Points on a hilly landscape, in no order, each with its height.
From any point a ball takes the steepest step (drop divided by distance) to one of its 3 nearest points. It stops when none of these is lower. Distance is the straight distance between rows; heights are no part of it.
Q_725 height 722: [ 87  90 175 121 125 188 197 187 133 157 201  85  85 187 198 200 164  80
  95 121 105 144 156 110  97 100  97]
Q_229 height 257: [ 91 136 121 104 135 112 108  93 156 143 190 107 128  99 117 112 131 119
 157 109 133 108  95 156 111 129 129]
Q_709 height 401: [201 144 107  94  86  88  94  93  82 105  96 168 120 131 135  83 107 144
 110 163 136 138 110 133 132 121 122]
Q_895 height 99: [ 84  83 163  55 111  81 113  53 128  94 161 151 118 110  99 131 136 129
 113 128 119  80  74 112 117 129 155]
Q_721 height 476: [200  80 134 141 133 116 111 125  43  86  98 163  62 133 159 153  41 128
 139 160 159 188 124 153 156 122 180]
Q_964 height 185: [142 132 113 167 187 130 118 164 123  69  62 175 147 139 150 101 125 167
 144 132  97 126 149 110 148 120 161]
Q_385 height 105: [203  82  78 107 148  56  62 105  70  79  90 160  90 113 124 126 101 117
 103 124 123 166 114 181 117 140 176]
Q_79 height 178: [ 98 117 146 120 131 112 141 112 126 214 142  60 109 170 125 143 183 114
 117  93 160 143 127  70 140 157 122]
Q_157 height 342: [156 144 138 134 120 143 167 122 123 163  66 113 166 161 121 107 174 136
 113 105 157 137 148 103 132 130 126]
Q_201 height 416: [ 91 169 108 144 152 143 186 151 154 165 107 117 155 145  83 137 160 108
 106  95 126 130 146  82 137 145 137]
Q_786 height 154: [207 129 107 135  83 102 144 128 102 130  63 123 157 125 105 123 129 118
  97 136 143 118 180 169 123 143  95]
Q_353 height 464: [187  95  94 148 154  90 123 132  90  45  68 151 123 118 157 128  83 112
 154 164 127 151 135 168 123 164 147]
Q_909 height 570: [137 157 146 149  94 162 157 142 136  92  59 165 151 156  75 136 129 113
  86 162 126 116 158  51 125 136 129]
Q_183 height 400: [186  81 121 164 168 110 118 130  82  83  89 144 138 112 165 110 102 153
 168 176 140 174 132 156 152 125 144]
Q_479 height 289: [100 161 106 136 134 117 116 123 150 151 157 110 142 107 120 108 123 137
 154 118 131 122 135 164 126 140 125]
Q_501 height 672: [ 75 193 123 161 103 132 105 176 161 112 155 130  94 124 104  99  58 154
 119 126  88  92 160 115 128 157 103]
Q_679 height 131: [ 92 150 126 128  90 105  93 114 143  95 198 138  66 106 127 117  69 154
 140 129 104  86  86 162 107 134 152]
Q_216 height 282: [132 101 138  66 118 104 138  48 117 144 108 119 156 129 133 127 174 119
 118 124 161 122  82 122 129 124 131]
Q_540 height 684: [ 82 137 143 121 111 100 103 142 116 138 144 122  98 152 145  88  83 190
 156 126  81 112 132 167 159 129 123]
Q_387 height 413: [ 71 129 176 128  91 150 134 121 129 133 163  93 114 146  74 131 101 144
  77 122 124  73 150  93 132 160 110]
Q_115 height 252: [193 135 125 144 118 164 158 117 124 101  67 150 161 131 103 117 154 124
 104 135 164 129 120  98 105 113 128]
Q_57 height 508: [ 96  95 130 111 159 147 149 172 170 149 161  96 118 124 151 226 171  48
 111 123 143 156 106 108  83 136 126]
Q_451 height 203: [117 121 166 116  71 128 147  96 111 118  81 129 135 161  89 137 103 117
  83 157 159 102 127 101 142 154  98]
Q_595 height 374: [100 133 130 108 128 157 148 141 169 128 202 111 149 124 149 179 117  85
 101 137 121 115 121 133 100 114  89]
Q_355 height 503: [ 60 128 141 146 130 138 156 145 155 158 163  75 125 141  96 166 137  86
  97 106 116 106 145 101 115 156 113]
Q_323 height 668: [103 186 128 158 137 129 126 158 165  87  83 161 143 134  89 109 104 145
 128 120  95  85 134  96 137 142 138]
Q_677 height 504: [123 164 119 136 152 136 132 118 143 116 106 119 170 111  89  99 146 136
 133 129 135 119 112 120 131 127 149]
Q_138 height 205: [114 131 140  79 134 116 101  66 125 158 184 109 140  89 113 113 153 128
 116 103 132 111  88 120 145 109 119]
Q_517 height 618: [103  91 175 128  91 149 126 127 110 138 202  75  88 129 186 235 169 117
  57 132 123 109 150 125 110  86 116]
Q_199 height 139: [194 149 129 159  97 167 158 134 104  99  51 144 168 145 102 122 145 121
  87 135 154 121 159 108 103 112 116]
Q_639 height 258: [155 157 131 124 111 119  99 130 109 138 107 146 139 135 131  71 124 172
 155 147 133 144 128 120 158 107 125]
Q_326 height 256: [136 151 141  92  86 116  89 123 121 112 109 171 106 143 116  74  87 156
 131 143 124 107 102 114 142 123 122]
Q_250 height 795: [102  62 167 159 101 142 147 184 119 144 200  76  57 169 186 239 187 104
  71 139 117 133 170 131  93 115 128]
Q_824 height 634: [ 64 123 149 128 111 125 164  96 161 139 168  81 118 141 100 146 132 133
 132  90  99  67 152 136 106 166 112]
Q_291 height 573: [ 96  70 155  77 135 141  95 144 149 131 184  85  96 128 190 235 195  73
 114 117 159 124  96 128  89 101 148]
Q_670 height 365: [ 67 114 120 122 134  79 100 114 122  95 161 132  80 133 136 100  87 154
 155 125  83 110  97 196 139 134 163]
Q_802 height 183: [210 138 111 122  69  76 105  86  89 127  90 139 117 116  93 119 120 122
  78 124 138 120 139 136 129 129 111]
Q_901 height 224: [105 127 170 123  63 134 156 100 111 153  96 110 149 167  90 148 128 130
  79 145 158 115 129  95 140 138 110]
Q_312 height 247: [101 148 155 104 105 130 117  96 115 159 135 116 144 123  97  97 124 142
  98 127 137 104 109  94 145 125 125]
Q_764 height 254: [126 150 103  96 147 125 103  77 133 152 210 113 135  67 123 128 128 107
 141 131 151 152  81 129 128 107 117]
Q_579 height 305: [155 133 123 120 134 148 142  81 126  91  89 138 164 121  97 109 173 118
 127 135 164 122  89 105 120 115 153]
Q_922 height 447: [148 161 111 120 147 149 152 101 128 155 109 108 179 128 109 105 179 130
 144 109 164 151 120 111 139 118 159]
Q_369 height 607: [214 126 105 148 125 155 104 137 100  50  74 193 112 115 144 102 119 150
 142 159 156 132 111 123 129  93 155]
Q_336 height 421: [ 89 121 136  99 105  94  80 122 103  79 133 156  89 137 130  81  77 150
 147 131 115 114  66 156 142 141 173]
Q_21 height 717: [ 97 175  97 152 136 150 180 173 165 195 148 133 151 143 104 174 130  77
  96 108  95 160 139  89 127 132  79]
Q_626 height 764: [121 129  91 141 170 150 169 171 147 200 131  99 118 134 119 184 168  56
 114  95 132 183 103  74 113 133 136]
Q_788 height 559: [125 119 174 106 107 159 126  96 124 137 210  91 111 113 191 200 131 113
  83 124 118 119 134 130 105  78  79]
Q_757 height 302: [152  79 132 114 162  73 113 126 106  95  84 147 127 140 157  94  97 135
 164 145 126 162 102 178 162 126 148]
Q_234 height 221: [199 153 122 158 100 166 137 167  93 107  54 159 152 141 133 101 129 143
 103 150 132 120 182 125 139 126  95]
Q_17 height 327: [162 125 125 126 138 124 137 112 114 130  83 131 160 130 133  71 162 158
 153 132 152 126 131 140 151 124 133]
Q_443 height 284: [120 123 119  72 154  86 117  86 171 166 153  99 135 117 132 115 159 133
 186  95 128 100 110 161 112 140 159]
Q_869 height 434: [ 72 137 111 141 148 108 126 134 181  96 148 114 133 113  96 145 114 106
 146 114  91  79 108 137 102 161 136]
Q_405 height 366: [158 135 153 127  76  80 110 145 110 100  88 132 130 156 130  93  78 135
 105 158 122 107 158 149 139 141  83]
Q_571 height 358: [ 93 151 138  99  90 112  90 115 119 113 215 135  65 123 114 109  87 165
 119 104  84  69 111 146 128 135 135]
Q_737 height 715: [ 87  97 145 145 135 134 173 204 144 190 169 108  66 169 149 222 171  53
 111 114 106 175 113  77 105 143  96]
Q_191 height 415: [138 182 129 126 103 163 129 150 131 128  81 133 144 145  98  86 121 145
 123 140 141 105 140  92 145 133 124]
Q_61 height 541: [ 81 105 124 110 147 146 173 182 166 163 159 124 113 159 138 228 160  54
 106 112 123 150 114 107  95 129 106]
Q_844 height 563: [116 177 107 138 131 159 139 130 131 188 156  94 167 110  98 103 130 128
 115 100 145 148 140 109 140 135  99]
Q_78 height 605: [129 153 110 157 144 117 141 151 162 202 133 111 161 124 144 104 144 133
 158 125 124 146 184 144 147 131 115]
Q_237 height 364: [164 101 113 100 148  99 147  94 133 127  79 134 168 137 144  94 172 139
 185 130 148 117 114 145 126 126 151]
Q_947 height 397: [143 122 111 104 128  89 120  95 169 177 219 135 126  87 147 139 138 138
 201 118 119 145 110 181  97 107 117]
Q_81 height 466: [ 87 121 124 116 162 177 162 155 202 139 188 144 166 137 178 164 142  96
 166 135 149 138  99 113 105  96  98]
Q_218 height 310: [ 89 130 146 102 121 122  98  89 141  92 221 127 106  93  94 150  94 127
 113 110 118  79  99 143 116 131 132]
Q_357 height 348: [109 142 123 124 126 113  87 140 111  99  92 159  99 134 137  72  71 159
 167 156 128 120 116 132 161 124 178]
Q_667 height 427: [ 98 131 127  96 147 173 116 124 167 123 195 122 144  96 150 174 123  79
 109 154 146 133  97 116 105  86  94]
Q_339 height 491: [149 156 115 124 130 148 114  99 127 113 118 151 161 100 110  70 139 143
 146 136 155 131  96 125 148 109 172]
Q_612 height 451: [ 93  94 119 108 161  83 113 128 156  74  82 141 140 128 152  97 120 132
 171 130 112 109  88 162 124 152 169]
Q_9 height 480: [103 117 144  83  91  75  97 124  98  94 132 197  99 143 141  88  96 159
 129 139 108 111  70 159 131 119 155]
Q_833 height 354: [ 64 121 161 132 113 134 175 124 146 186 146  70 117 169 101 139 161 127
 107  87 114  99 153 115 107 165 115]
Q_708 height 475: [206  88 112 163 169 152 113 127  73  51  92 181 126  99 159 109 144 156
 166 159 157 170 120 164 134  93 171]
Q_647 height 123: [195 106 111 115 101  82 119  98  85 119  67 138 149 125 125 116 136 129
 108 146 146 130 143 169 125 148 115]
Q_663 height 394: [196 117 111 174 149 120 142 142 129  50  44 172 145 125 136 141 144 118
 116 136 102 126 156 124 100 134 118]
Q_543 height 218: [ 91 101 143  85 123 100 132  56 147 131 143  97 130 126  95 126 163 119
 129 108 141  76  92 129 124 131 148]
Q_476 height 449: [ 98 118 122  76 123  73  81 113  96 107 129 190  94 128 146 100  94 160
 154 118 103 137  53 166 161 107 180]
Q_179 height 319: [114 147  75 142 153 107 119 135 185 131 158 131 158  93 130 134 128 120
 188 115 128 136 124 142 113 139 130]
Q_143 height 582: [176 139 116 153 140 154  97 116  99 107  90 177 136 107 130  74 136 179
 168 159 151 152 130 127 157  94 169]
Q_629 height 652: [ 89 112 140 133 138 147 189 204 153 191 164 121 104 173 159 197 150  64
 102 106 127 179 117  87 117 110  69]
Q_801 height 402: [235 105  95 110 122  52  99 100  69  91 109 168 110 106 131 122 129 131
 110 126 131 181 120 167 131 115 155]
Q_66 height 216: [113 114 153 101  81 103 140  83 118 135 109 129 149 160 120 120 138 138
 105 127 141  92 119 116 126 141 105]
Q_91 height 317: [108 129  88 140 145  95 100 117 134 149 140 127 147  96 140 101 127 152
 184 121 128 145 119 171 143 122 153]
Q_672 height 246: [174  96  97  98 125  71 116 118 108  85  74 137 148 137 149 121 143 129
 139 146 135 131 131 177 113 153 115]
Q_736 height 799: [ 78  78 165 124  90 142 114 104 102 138 197  70  72  97 108 217 150 129
  54 127 105  77 155 127 141 119 154]
Q_804 height 409: [103 133 117 142 165 118  93 150 133  75  79 149 119 123 129 100  93 143
 170 135  98 120 106 142 147 148 179]
Q_296 height 373: [128 120 126 123 125 122 132 119 179 180 205 109 124 119 150 164 145 139
 172 116 130 129 137 185 104 112  99]
Q_59 height 369: [119 125 163 126 118 140 162 108  94 194 100  78 140 182 111 110 166 135
  84 111 162 152 139  82 137 139 106]
Q_178 height 497: [226 117 120 147 119 149  93 148  86  73  81 179  96 117 158 109  88 166
 142 172 151 165 141 136 138 111 150]
Q_486 height 294: [140 131 128 137 144 131 174 139 129 141  66 128 175 155 132  96 156 152
 150 124 122 125 171 133 141 135 131]
Q_11 height 463: [101  99 112  83 150 159 118 127 169 143 183  91 145  92 147 192 157  62
 120 129 174 160  88 126  99 114 125]
Q_812 height 446: [238 111 109 164 126 175  82 166 101  63  87 176  93 103 122 130 119 141
 122 144 129 138 180 143  96 134 135]
Q_25 height 558: [100 151 101 112 152 115  89 106 138  96 133 148 132 111  99  78 111 126
 168 133 129 112  78 148 131 142 184]
Q_754 height 514: [ 67  98 141 125 145 145 134 130 120 149 164  65 127 115 101 175 155  71
  83 123 153 123 118 103 115 133 148]
Q_722 height 208: [145 127 135 108 107  91 103 141  97 118  81 154 122 151 146  67  97 174
 134 160 130 140 141 164 164 134 117]
Q_314 height 419: [104 118 128  97 139 156 148 123 182 164 179 101 144 117 159 183 136  84
 139 131 154 130 100 128 101 118  88]
Q_39 height 273: [142 145 143 118 115 121  88 173 113 105  74 158 103 136 136  80  57 164
 142 166 131 131 146 125 154 138 140]
Q_382 height 240: [132 106 124 106 131  90 116  99 105 124 102 123 139 139 150  79 124 161
 164 137 116 123 108 153 144 122 126]
Q_485 height 594: [ 60  79 131 130 146 159 157 204 135 139 142 108 100 146 162 219 175  48
  94 146 128 167 108  74 101 109 115]
Q_601 height 531: [104  89 153  82 127 137 112 106 135 146 204  82  94 105 168 223 174  94
  95 115 133 120 110 135  92  85 128]
Q_317 height 490: [139 159 141 120  77 144 121 142 137  81  81 158 141 152  89  94 112 138
 111 154 140  88 130  84 126 154 132]
Q_862 height 375: [163 138 116 143 159 160 183 131 145 147  64 118 172 149 129 107 199 137
 146 100 114 141 144 102 128 127 149]
Q_252 height 385: [149 160 117 159 153 143 164 157 125 160  74 137 170 147 120  91 170 150
 139 111 120 146 172 109 151 104 132]
Q_388 height 269: [220 106 131 192 180 147 120 164  86  73  69 170 110 131 155 153  93 150
 125 144  96 166 180 132 114 141  99]
Q_817 height 729: [194 143 128 157 126 150 112 131  82 131  95 159 168 109 144  58 149 173
 148 164 151 155 145 119 175  96 141]
Q_781 height 412: [ 96 166 121 152 122 138 151 150 164 189 173 102 138 120 132 117 105 133
 129 110 117 126 169 162 121 133  65]
Q_23 height 492: [123  99 174  90 117 169 166 134 141 158 219  81 104 155 213 188 157 114
 110 115 123 122 131 121 101  92  90]
Q_402 height 596: [ 96 137 141 122 117 118 142 120 148  90  94 146 147 148  82 101 128 127
 116 143 133  84 121 105 123 160 131]
Q_696 height 117: [112 125 140 133 113 147 168 158 155 233 199  84  97 165 141 180 158  95
 117  99 125 145 152 140 106 160  87]
Q_139 height 545: [215 106 102 150 132 117  92 151  61  92  93 139  85 126 145 117  71 135
 120 158 127 161 159 163 141 142 132]
Q_10 height 593: [133 158 132 103  91 130 116 126 143  64  89 171 123 142  94  93 108 133
 123 159 137  85 108  83 133 142 168]
Q_116 height 201: [119 145 144 108  85 126 121 103 115 153 128 132 127 146 112  65 106 168
 116 140 122 106 137 130 156 137  99]
Q_102 height 280: [ 98 156 112 149 114 162 139 140 173 154 189 131 143 116 144 143 103 116
 136 123 110 124 133 150 105 131  88]
Q_948 height 161: [137 129 150 120  97 134 159  94 111 115  78 123 160 151 106 110 140 119
 104 136 158 108 127 114 132 133 113]
Q_148 height 472: [ 93  77 169 109 136 125 124 120 141 169 193  70  71 123 156 224 174  97
 120  91 140 124 125 113 102 144 139]
Q_744 height 181: [163 140 135 100  83 129 149 103  91 150  83 130 164 156 125 114 133 135
  94 129 154 132 124 108 136 132  95]
Q_839 height 581: [220  63  98 145 175  93 122 116 109  61  74 133 134 104 156 142 134 122
 157 150 132 164 135 167 113 125 152]
Q_437 height 281: [208 126 103 116  96  91 109 100 101  87  87 152 132 112  98 111 130 127
 102 153 151 117 114 150 118 132 137]
Q_14 height 110: [203  80 128 187 176 158 120 147  73  46  82 175 100 106 152 147  89 123
 156 142 115 164 133 149 117 127 154]
Q_186 height 368: [122 156 139 129 115 158 152 119 119 176  97 108 170 155 100  89 145 134
 121 122 137 131 140 103 154 116 107]
Q_412 height 705: [ 71 137 120 160 145 154 157 173 107 187 144  90 118 138  95 142 144  58
  72 104 139 163 150  71 135 135 127]
Q_349 height 462: [183 119 100 128 130 119  90 156 100  58  77 169  95 120 152 116  57 141
 149 175 141 165 107 142 139 129 184]
Q_187 height 179: [ 70 134 140 146 105 135 149 129 147 112 201 107 112 137 118 158 109 134
 106 108  83  62 152 149 105 158  97]
Q_493 height 423: [ 84 101 174  85  73 107 115  81 140  87 155 143 107 122  85 110 106 151
 101 154 109  69  90 104 131 143 142]
Q_986 height 408: [153 112 112  93 107  80 101 129  92  70 100 180 114 146 146 113  86 126
 142 159 142 139  94 180 129 140 142]
Q_726 height 647: [ 73  95 158 134 133 161 187 187 164 143 164 127 111 186 152 211 144  69
  83 116  87 133 123  89  98 102  80]
Q_778 height 536: [116 165 138 163 143 124 117 176 110 103  57 150 137 169 145  85  72 166
 134 135  89 126 184 135 155 145 115]
Q_207 height 286: [192 127 109 154 102 151 124 144 131  53  55 158 138 118 108 120 125 112
 117 144 149 109 145 137 100 141 128]
Q_64 height 263: [ 93 146 133  93 116  93  70  85 110 128 187 167  93 111 119  95 100 150
 142 111  91 130  75 136 137 120 146]
Q_192 height 512: [ 77 155 114 135 135 122 103 122 175  62 163 137 114  93  82 124  92 101
 141 135 114  81  89 109 111 163 170]
Q_189 height 533: [126 135 109 110 136 107 124  92 147  81 103 138 169 126 101  71 143 124
 159 146 141 104  88 126 132 143 158]
Q_334 height 544: [ 90 186 116 171 140 124 177 175 157 161 105 139 150 147  81 133 130 119
  83  89  68 115 147  94 132 133 117]
Q_684 height 523: [ 72 128 134 137 125 107 103 132 125  92 149 116  87 137 131 103  91 168
 151 112  74  90 114 176 125 153 148]
Q_661 height 237: [146 161 148 117 107 130 116  93 101 196 109 125 166 134 129  63 128 173
 131 130 150 127 142 126 169  97 117]
Q_267 height 345: [141 158 107 109 147 120 112  72 123 188 150 116 151  83 114  90 135 146
 152 110 128 141 124 119 147 103 134]
Q_796 height 621: [ 40 123 134 137 134 113 154 136 175 126 148  98 131 144  83 175 135 100
 103  94  87  86 132 119 113 164 125]
Q_164 height 561: [111 134 134 127 122 183 185 158 149 193 193 126 138 166 152 151 126  93
 122 123 128 167 140 123 118 116  64]
Q_113 height 566: [228  85  81 159 153 156  90 144  96   7  78 166  96  84 112 132 121 118
 143 127 118 143 132 172  93 136 171]
Q_658 height 318: [ 91 162 166 113  93 163 133 136 125 154 142 107 113 134  83 121 109 140
  75 128 139  89 160  89 151 150 113]
Q_949 height 511: [ 89 170 132 144 111 169 135 179 172 146 157 123 130 126  76 153  87 106
  80 121 112 108 157  80 141 152 117]
Q_56 height 169: [202 135 116 114  83 124 131  81  87 151  72 135 149 121 110 133 145 120
  94 126 157 133 118 128 120 105 103]
Q_977 height 118: [201 126  99  99 107  77 134  70  93 124  84 144 152 123 111 126 148 110
 103 125 147 142 117 154 113 123 115]
Q_30 height 360: [139 121 146 124  96 126 172 117 115 184  63  92 153 172 130 124 167 128
 128 131 156 132 133 114 123 139 113]
Q_814 height 535: [ 87 146 118 151 114 139 174 157 177 135 194 141 128 154 156 162 100 127
 117 127  89 101 146 161  87 125  56]
Q_944 height 390: [160 121 131 129 127 104 147 122 115 180  71 107 160 135 157  81 159 177
 160 127 122 152 183 132 154 117 100]
Q_420 height 403: [105 100 155 113 127 152 147 152 142 169 203  56  89 133 169 209 166  98
 104 112 144 129 124 125 105 116 108]
Q_253 height 785: [ 42 116 155 116 120 159 117 122 157  89 148 112 116 106  54 166 111  94
 106 144 135  82 131  74 130 156 154]
Q_358 height 564: [181  99 146 159 128  93 119 143  71 117  84 120 101 159 165 107  65 158
 141 168 120 176 166 157 176 139 106]
Q_662 height 431: [212  97 104 111 121  85  76 122  60 110 103 202  88 114 163 122  79 140
 126 142 126 193 128 161 149 114 168]
Q_967 height 347: [213 124 111 171 135 134 123 162  90  45  60 149 110 127 138 165 107 124
 113 148  99 127 168 138 107 145 114]
Q_537 height 96: [100 103 154 111 144 121 159 121 153 200 149  68 105 166 119 166 168  98
 143  83 137 127 121 116  95 168 131]
Q_232 height 200: [106 158 145 104 117 114  98  94 117 180 171 128 131 120 117  90 120 166
 138  96  99 131 124 153 160 127  85]
Q_688 height 148: [131 130 155 103  65 104  92 128 108 125 105 148 100 169 137  70  71 181
 120 149 106  97 141 141 155 140  98]
Q_55 height 346: [136 133  82 156 170 115 114 126 164 139 138 133 164  77 140  98 169 146
 197 130 138 148 131 145 144 110 177]
Q_597 height 186: [ 89 133 123 137 123 143 133 115 172 112 211 132 115 120 172 149 105 126
 158 126  98 111 101 180  87 128  98]
Q_332 height 843: [175 114 111 179 177 116 120 139 103 133  91 146 156  96 161  74 142 167
 179 138 136 157 172 126 179 113 152]
Q_884 height 516: [118 140 129 146 120 105 111 131 119 192 135 110 152 145 149  74 128 195
 163 127 122 152 167 158 171 132 106]
Q_620 height 406: [153 120 106 160 192 132 128 119 150 106  81 142 172 118 143  90 178 163
 174 124 127 134 141 132 142 106 164]
Q_885 height 134: [204 129 125 136 126 166 147  97 118  99  89 136 165 113 127 101 184 140
 147 122 171 151 121 129 107 102 147]
Q_929 height 333: [187 147 125 118  76 107 108 151 102  79  79 159 107 135 128 105  66 151
 126 174 142 123 143 131 128 141 122]
Q_467 height 225: [ 97 149 134 107 111 116  84  96 132 133 197 113 109  97 104 108  98 138
 130 117 123 110  91 147 118 121 134]
Q_554 height 565: [102 147 167 103  90 141  93 112 119 132 213 108  79 119  94 130  95 150
  83 125  97  74 134 107 132 133  97]
Q_680 height 433: [ 93 170 115 158 129 143 140 162 160 159 157 113 139 126 109 129 109 121
 133 110  94 120 152 137 127 144  87]
Q_830 height 588: [ 65 106 173 101 107 123 140  88 139 134 191  72 116 123  89 158 136 132
  99 109 111  65 133 124 113 150 127]
Q_873 height 688: [ 87 102 140  93 135 120 133  89 167 136 194  66 120 106 126 190 149  86
 117  99 126  86 106 146  90 146 129]
Q_556 height 287: [107 108 163 117 128 153 160 157 141 200 194  75  80 164 158 201 166  73
 123  89 138 152 127 119  90 160 102]
Q_330 height 163: [124 144 145  87 103  93 102  73 123 149 163 148 132 116 118  88 126 162
 114  98 101 136 108 125 154 108 109]
Q_95 height 562: [ 79 160 126 146 128 126 126 144 169 118 142 127 126 133 108 109  87 140
 126 118  93  69 131 134 124 157 116]
Q_988 height 505: [131 170 115 145 153 173 148 120 126 158 107 104 159 109  82 103 165 122
 106 115 147 141 131  90 139 111 145]
Q_697 height 686: [ 71  80 146 144  95 150 110 185  90 159 187  80  79 131 163 217 183 103
  70 141 140 148 149 117  94 104 114]
Q_415 height 399: [131 153  99 129 171 148 160 113 171 147 128 110 173  95  93 120 165 103
 140  88 148 134 119 110 127 130 155]
Q_318 height 465: [121 110 122 105 130  77  80 128  89 109 111 182 109 121 147  93  98 174
 164 135 142 164  93 150 176 100 166]
Q_142 height 469: [ 82 134 126 114 134 168 153 156 134 175 192  91 136 117 135 178 133  64
  90 119 152 164 135 112 110 108  89]
Q_381 height 267: [ 99 160 135 122 117 131 100 109 143 149 210 103 117 106 123 124  90 133
 133 131 133 121 115 135 125 125 105]
Q_472 height 426: [209 110 150 212 176 168 124 158  84  85  79 184 105 141 170 156  68 166
 135 148  92 158 175  78 143 124 109]
Q_522 height 384: [109 137 120 154 105 125 132 117 148 110 225 124  95 132 165 140  98 144
 148 124  95  81 132 187  97 125 114]
Q_777 height 176: [ 94 148 110 138 154 126 159 149 197 117 163 153 155 131 136 172 128  97
 137 113  95 127 116 129  96 132  90]
Q_325 height 398: [119 147  91 159 165 117  89 140 114  99 101 152 120 107 153  90  94 153
 174 145 125 150 128 140 162 120 193]
Q_400 height 357: [117 180  80 142 153 148 121 135 165 150 164 136 168  87 107 129 126 111
 147 132 145 153 121 134 122 122 113]
Q_308 height 424: [184  61 130 136 160  89 119 109  35  85 105 173 113 123 166 152  76 131
 151 151 154 208 110 164 148 114 194]
Q_227 height 697: [211 115  99 138 131 131 111 109 116  63  76 171 146 109 138 103 141 139
 134 156 150 140 105 142 119 103 143]
Q_594 height 355: [167  85 125 130 174 117 116 135  79  69  72 165 117 123 158 103  93 128
 168 171 142 161 105 161 139 126 170]
Q_748 height 461: [160  92 139 142 143  76 109 115  81 131 104 143 133 133 179  85 124 186
 171 149 152 179 141 149 183 106 142]
Q_533 height 448: [ 99 148 110 121 155 159 137 125 139 144 159  92 155  87  90 158 143  89
 105 105 163 141 102 113 122 134 130]
Q_111 height 232: [134 127 125 137 124 115 166 133 146 113  57 125 163 150 132 109 140 129
 123 138 129 118 152 124 130 132 115]
Q_980 height 460: [114 138 119 168 152 113 111 155 123 139 109 126 134 142 145  78 100 162
 155 129 111 136 171 147 166 146 120]
Q_182 height 361: [104 174 107 156 138 130 117 154 142 153 140 139 153 101 109  90 101 135
 139 120 117 124 151 138 152 132 119]
Q_54 height 414: [200 125 140 170 128 162 109 152  86  86  71 167 124 124 154  93 115 174
 142 168 130 146 171 128 146 109 135]
Q_129 height 214: [ 92 130 155 117 112 145 129 108 106 209 174  68 117 141 115 149 140 130
  84  83 136 116 131 103 138 135  91]
Q_797 height 395: [114 137 152 120 121 143 178 138 126 239  89  78 130 190 134 116 184 124
 144  91 145 143 151  87 127 162 115]
Q_770 height 264: [111 147 108 104 136 126  97  97 143 116 222 140 109  83 120 135 100 118
 146 134 126 113  76 145 114 105 120]
Q_41 height 332: [ 81 124 117 135 138  95  84 126 119 125 159 137  97  98 144  96  85 153
 177 120 111 134  97 186 143 124 158]
Q_604 height 622: [236 106  80 133 125 106  68 138  66  96  95 158  37 113 115 141  59 136
 123 145 137 162 142 145 125 126 198]
Q_427 height 425: [ 84 161 152 128 104 169 131 136 157 134 200 113 111 110 104 143  91 116
  97 129 113 100 141 119 122 138  89]
Q_751 height 141: [143 156 116 154 160 118 143 167 144 109  37 163 174 149 125 115 144 146
 116 117  90 100 150 115 136 133 118]
Q_854 height 306: [142 118 125  88 133  93 127  80 144 183 123 111 150 120 125 103 166 151
 183  93 139 120 129 133 135 122 148]
Q_445 height 359: [184 113 134 119 145 110 130 114 122 144  76 132 159 129 160  83 174 166
 168 138 152 149 152 139 159 112 138]
Q_176 height 283: [187  94 153 209 174 152 130 138  81  70  84 176 115 124 175 136  94 145
 161 158 123 174 162 118 171 116 146]
Q_918 height 367: [ 90 152 113 119 164 119 148 137 186 128 125 113 153 115  98 145 147 106
 144  95 125 109 109 100 109 148 135]
Q_638 height 664: [ 68 180 101 180 142 110  96 161 166 102 129 144  91  98 131 130  67 123
 147 134  86 104 121 152 124 152 147]
Q_864 height 587: [137 166  79 172 164 127 151 151 172 174 115 117 167 106 124 113 157 136
 174 105 110 156 154 127 134 120 139]
Q_950 height 296: [182 151 119 171 158 155 157 140 128  90  62 158 176 140 119 104 164 157
 121 121 113 129 144 105 121 124 127]
Q_856 height 422: [110 168 100 144 117 148  74 156 144 101 114 159  88 111 110  92  89 140
 158 146 129 128 103 115 139 140 189]
Q_212 height 227: [126 118 127 112 129 123 167  90 148 136  81 106 172 140 109 105 164 116
 138 134 154 105 110 101 119 134 134]
Q_902 height 655: [ 70 128 149 127 121 193 166 194 135 142 185 131 135 139 148 175 127  74
  64 144 131 157 136 101 120  92  79]
Q_710 height 420: [175 136 100 137 167 127 110  98 119 125 121 161 161  72 125  69 163 169
 185 134 156 143 109 139 161  98 172]
Q_510 height 553: [ 75  73 128 105 137 140 115 146 146 115 172  86 121  89 130 240 164  65
  80 146 160 130 107 113 102 127 145]
Q_567 height 507: [ 98  81 145  92 132 125 104  93 123 171 185  65  88 105 149 213 183  92
 101 102 145 135 112 125  99 114 139]
Q_815 height 502: [137 155 101 127 145 139 148 118 154 207 128  90 156 117 122 106 164 152
 166  99 146 148 151 120 146 123 123]
Q_458 height 255: [191 154 129 147 106 171 149 128 110 118  72 152 168 134 124  93 149 156
 115 147 150 131 156 113 130 100 118]
Q_641 height 630: [ 53 127 118 148 145 148 160 170 148 150 152  99 116 124  94 199 122  63
  64 108 124 143 144  76 113 133 122]
Q_834 height 534: [ 98 144 143 117 111 157 114 139 168 109 211 117 107 101 104 164  86  99
  88 141 134 100 125 108 115 133 105]
Q_266 height 693: [ 53 107 150 160 120 139 172 157 151 155 178  89  99 150  94 206 127  86
  81 112  88 121 164 100 104 141  95]
Q_538 height 432: [ 98 111 133 137 171 106 109 151 100  88  81 144 106 148 154 100  77 150
 175 141 116 149 121 152 167 134 169]
Q_33 height 329: [112 144 116 101 143 132 150 113 187 170 146  95 139 118 115 149 174  96
 165  87 145 113 121 134 103 157 140]
Q_912 height 243: [ 83 131 146 115 126 130 158 110 134 173 122  84 135 152 103 123 161 107
 125  99 136 106 125 106 134 154 118]
Q_561 height 336: [201  97 123 155 163 168 142 106 136  94  88 161 171 101 139 104 214 166
 176 126 152 152 135 130 115  83 145]
Q_546 height 293: [183 154 125 169 143 146 124 177 122  70  50 180 146 152 139 103 104 152
 118 153 113 126 165 117 131 123 123]
Q_530 height 726: [ 90 114 156 106 146 181 192 174 175 176 177 124 125 171 182 188 162  71
 137 118 121 146 120 106 107 114  77]
Q_870 height 153: [168 118 128  77 130  86 105  57 115 145 110 180 162 112 140  92 177 162
 160 115 127 159  77 122 149  90 131]
Q_551 height 619: [ 48 109 149 139 116 146 136 131 148 128 186  73 103 118  96 192 132  76
  88 122 136 110 133 115 122 144 138]
Q_923 height 314: [ 71 146 150 136 115 137 174 144 133 159  92 104 148 172  90 120 141 118
  99 115 127  97 151  82 140 157 114]
Q_590 height 202: [146 134 128  93 119  89 116  93 109 161 119 148 153 128 138  69 137 164
 152 126 127 140 125 136 160 105 112]

Where does a ball stop that starts at each point below?
Q_736 | Q_688
Q_41 | Q_467
Q_25 | Q_688
Q_710 | Q_467
Q_856 | Q_688
Q_510 | Q_102
Q_980 | Q_467
Q_253 | Q_688
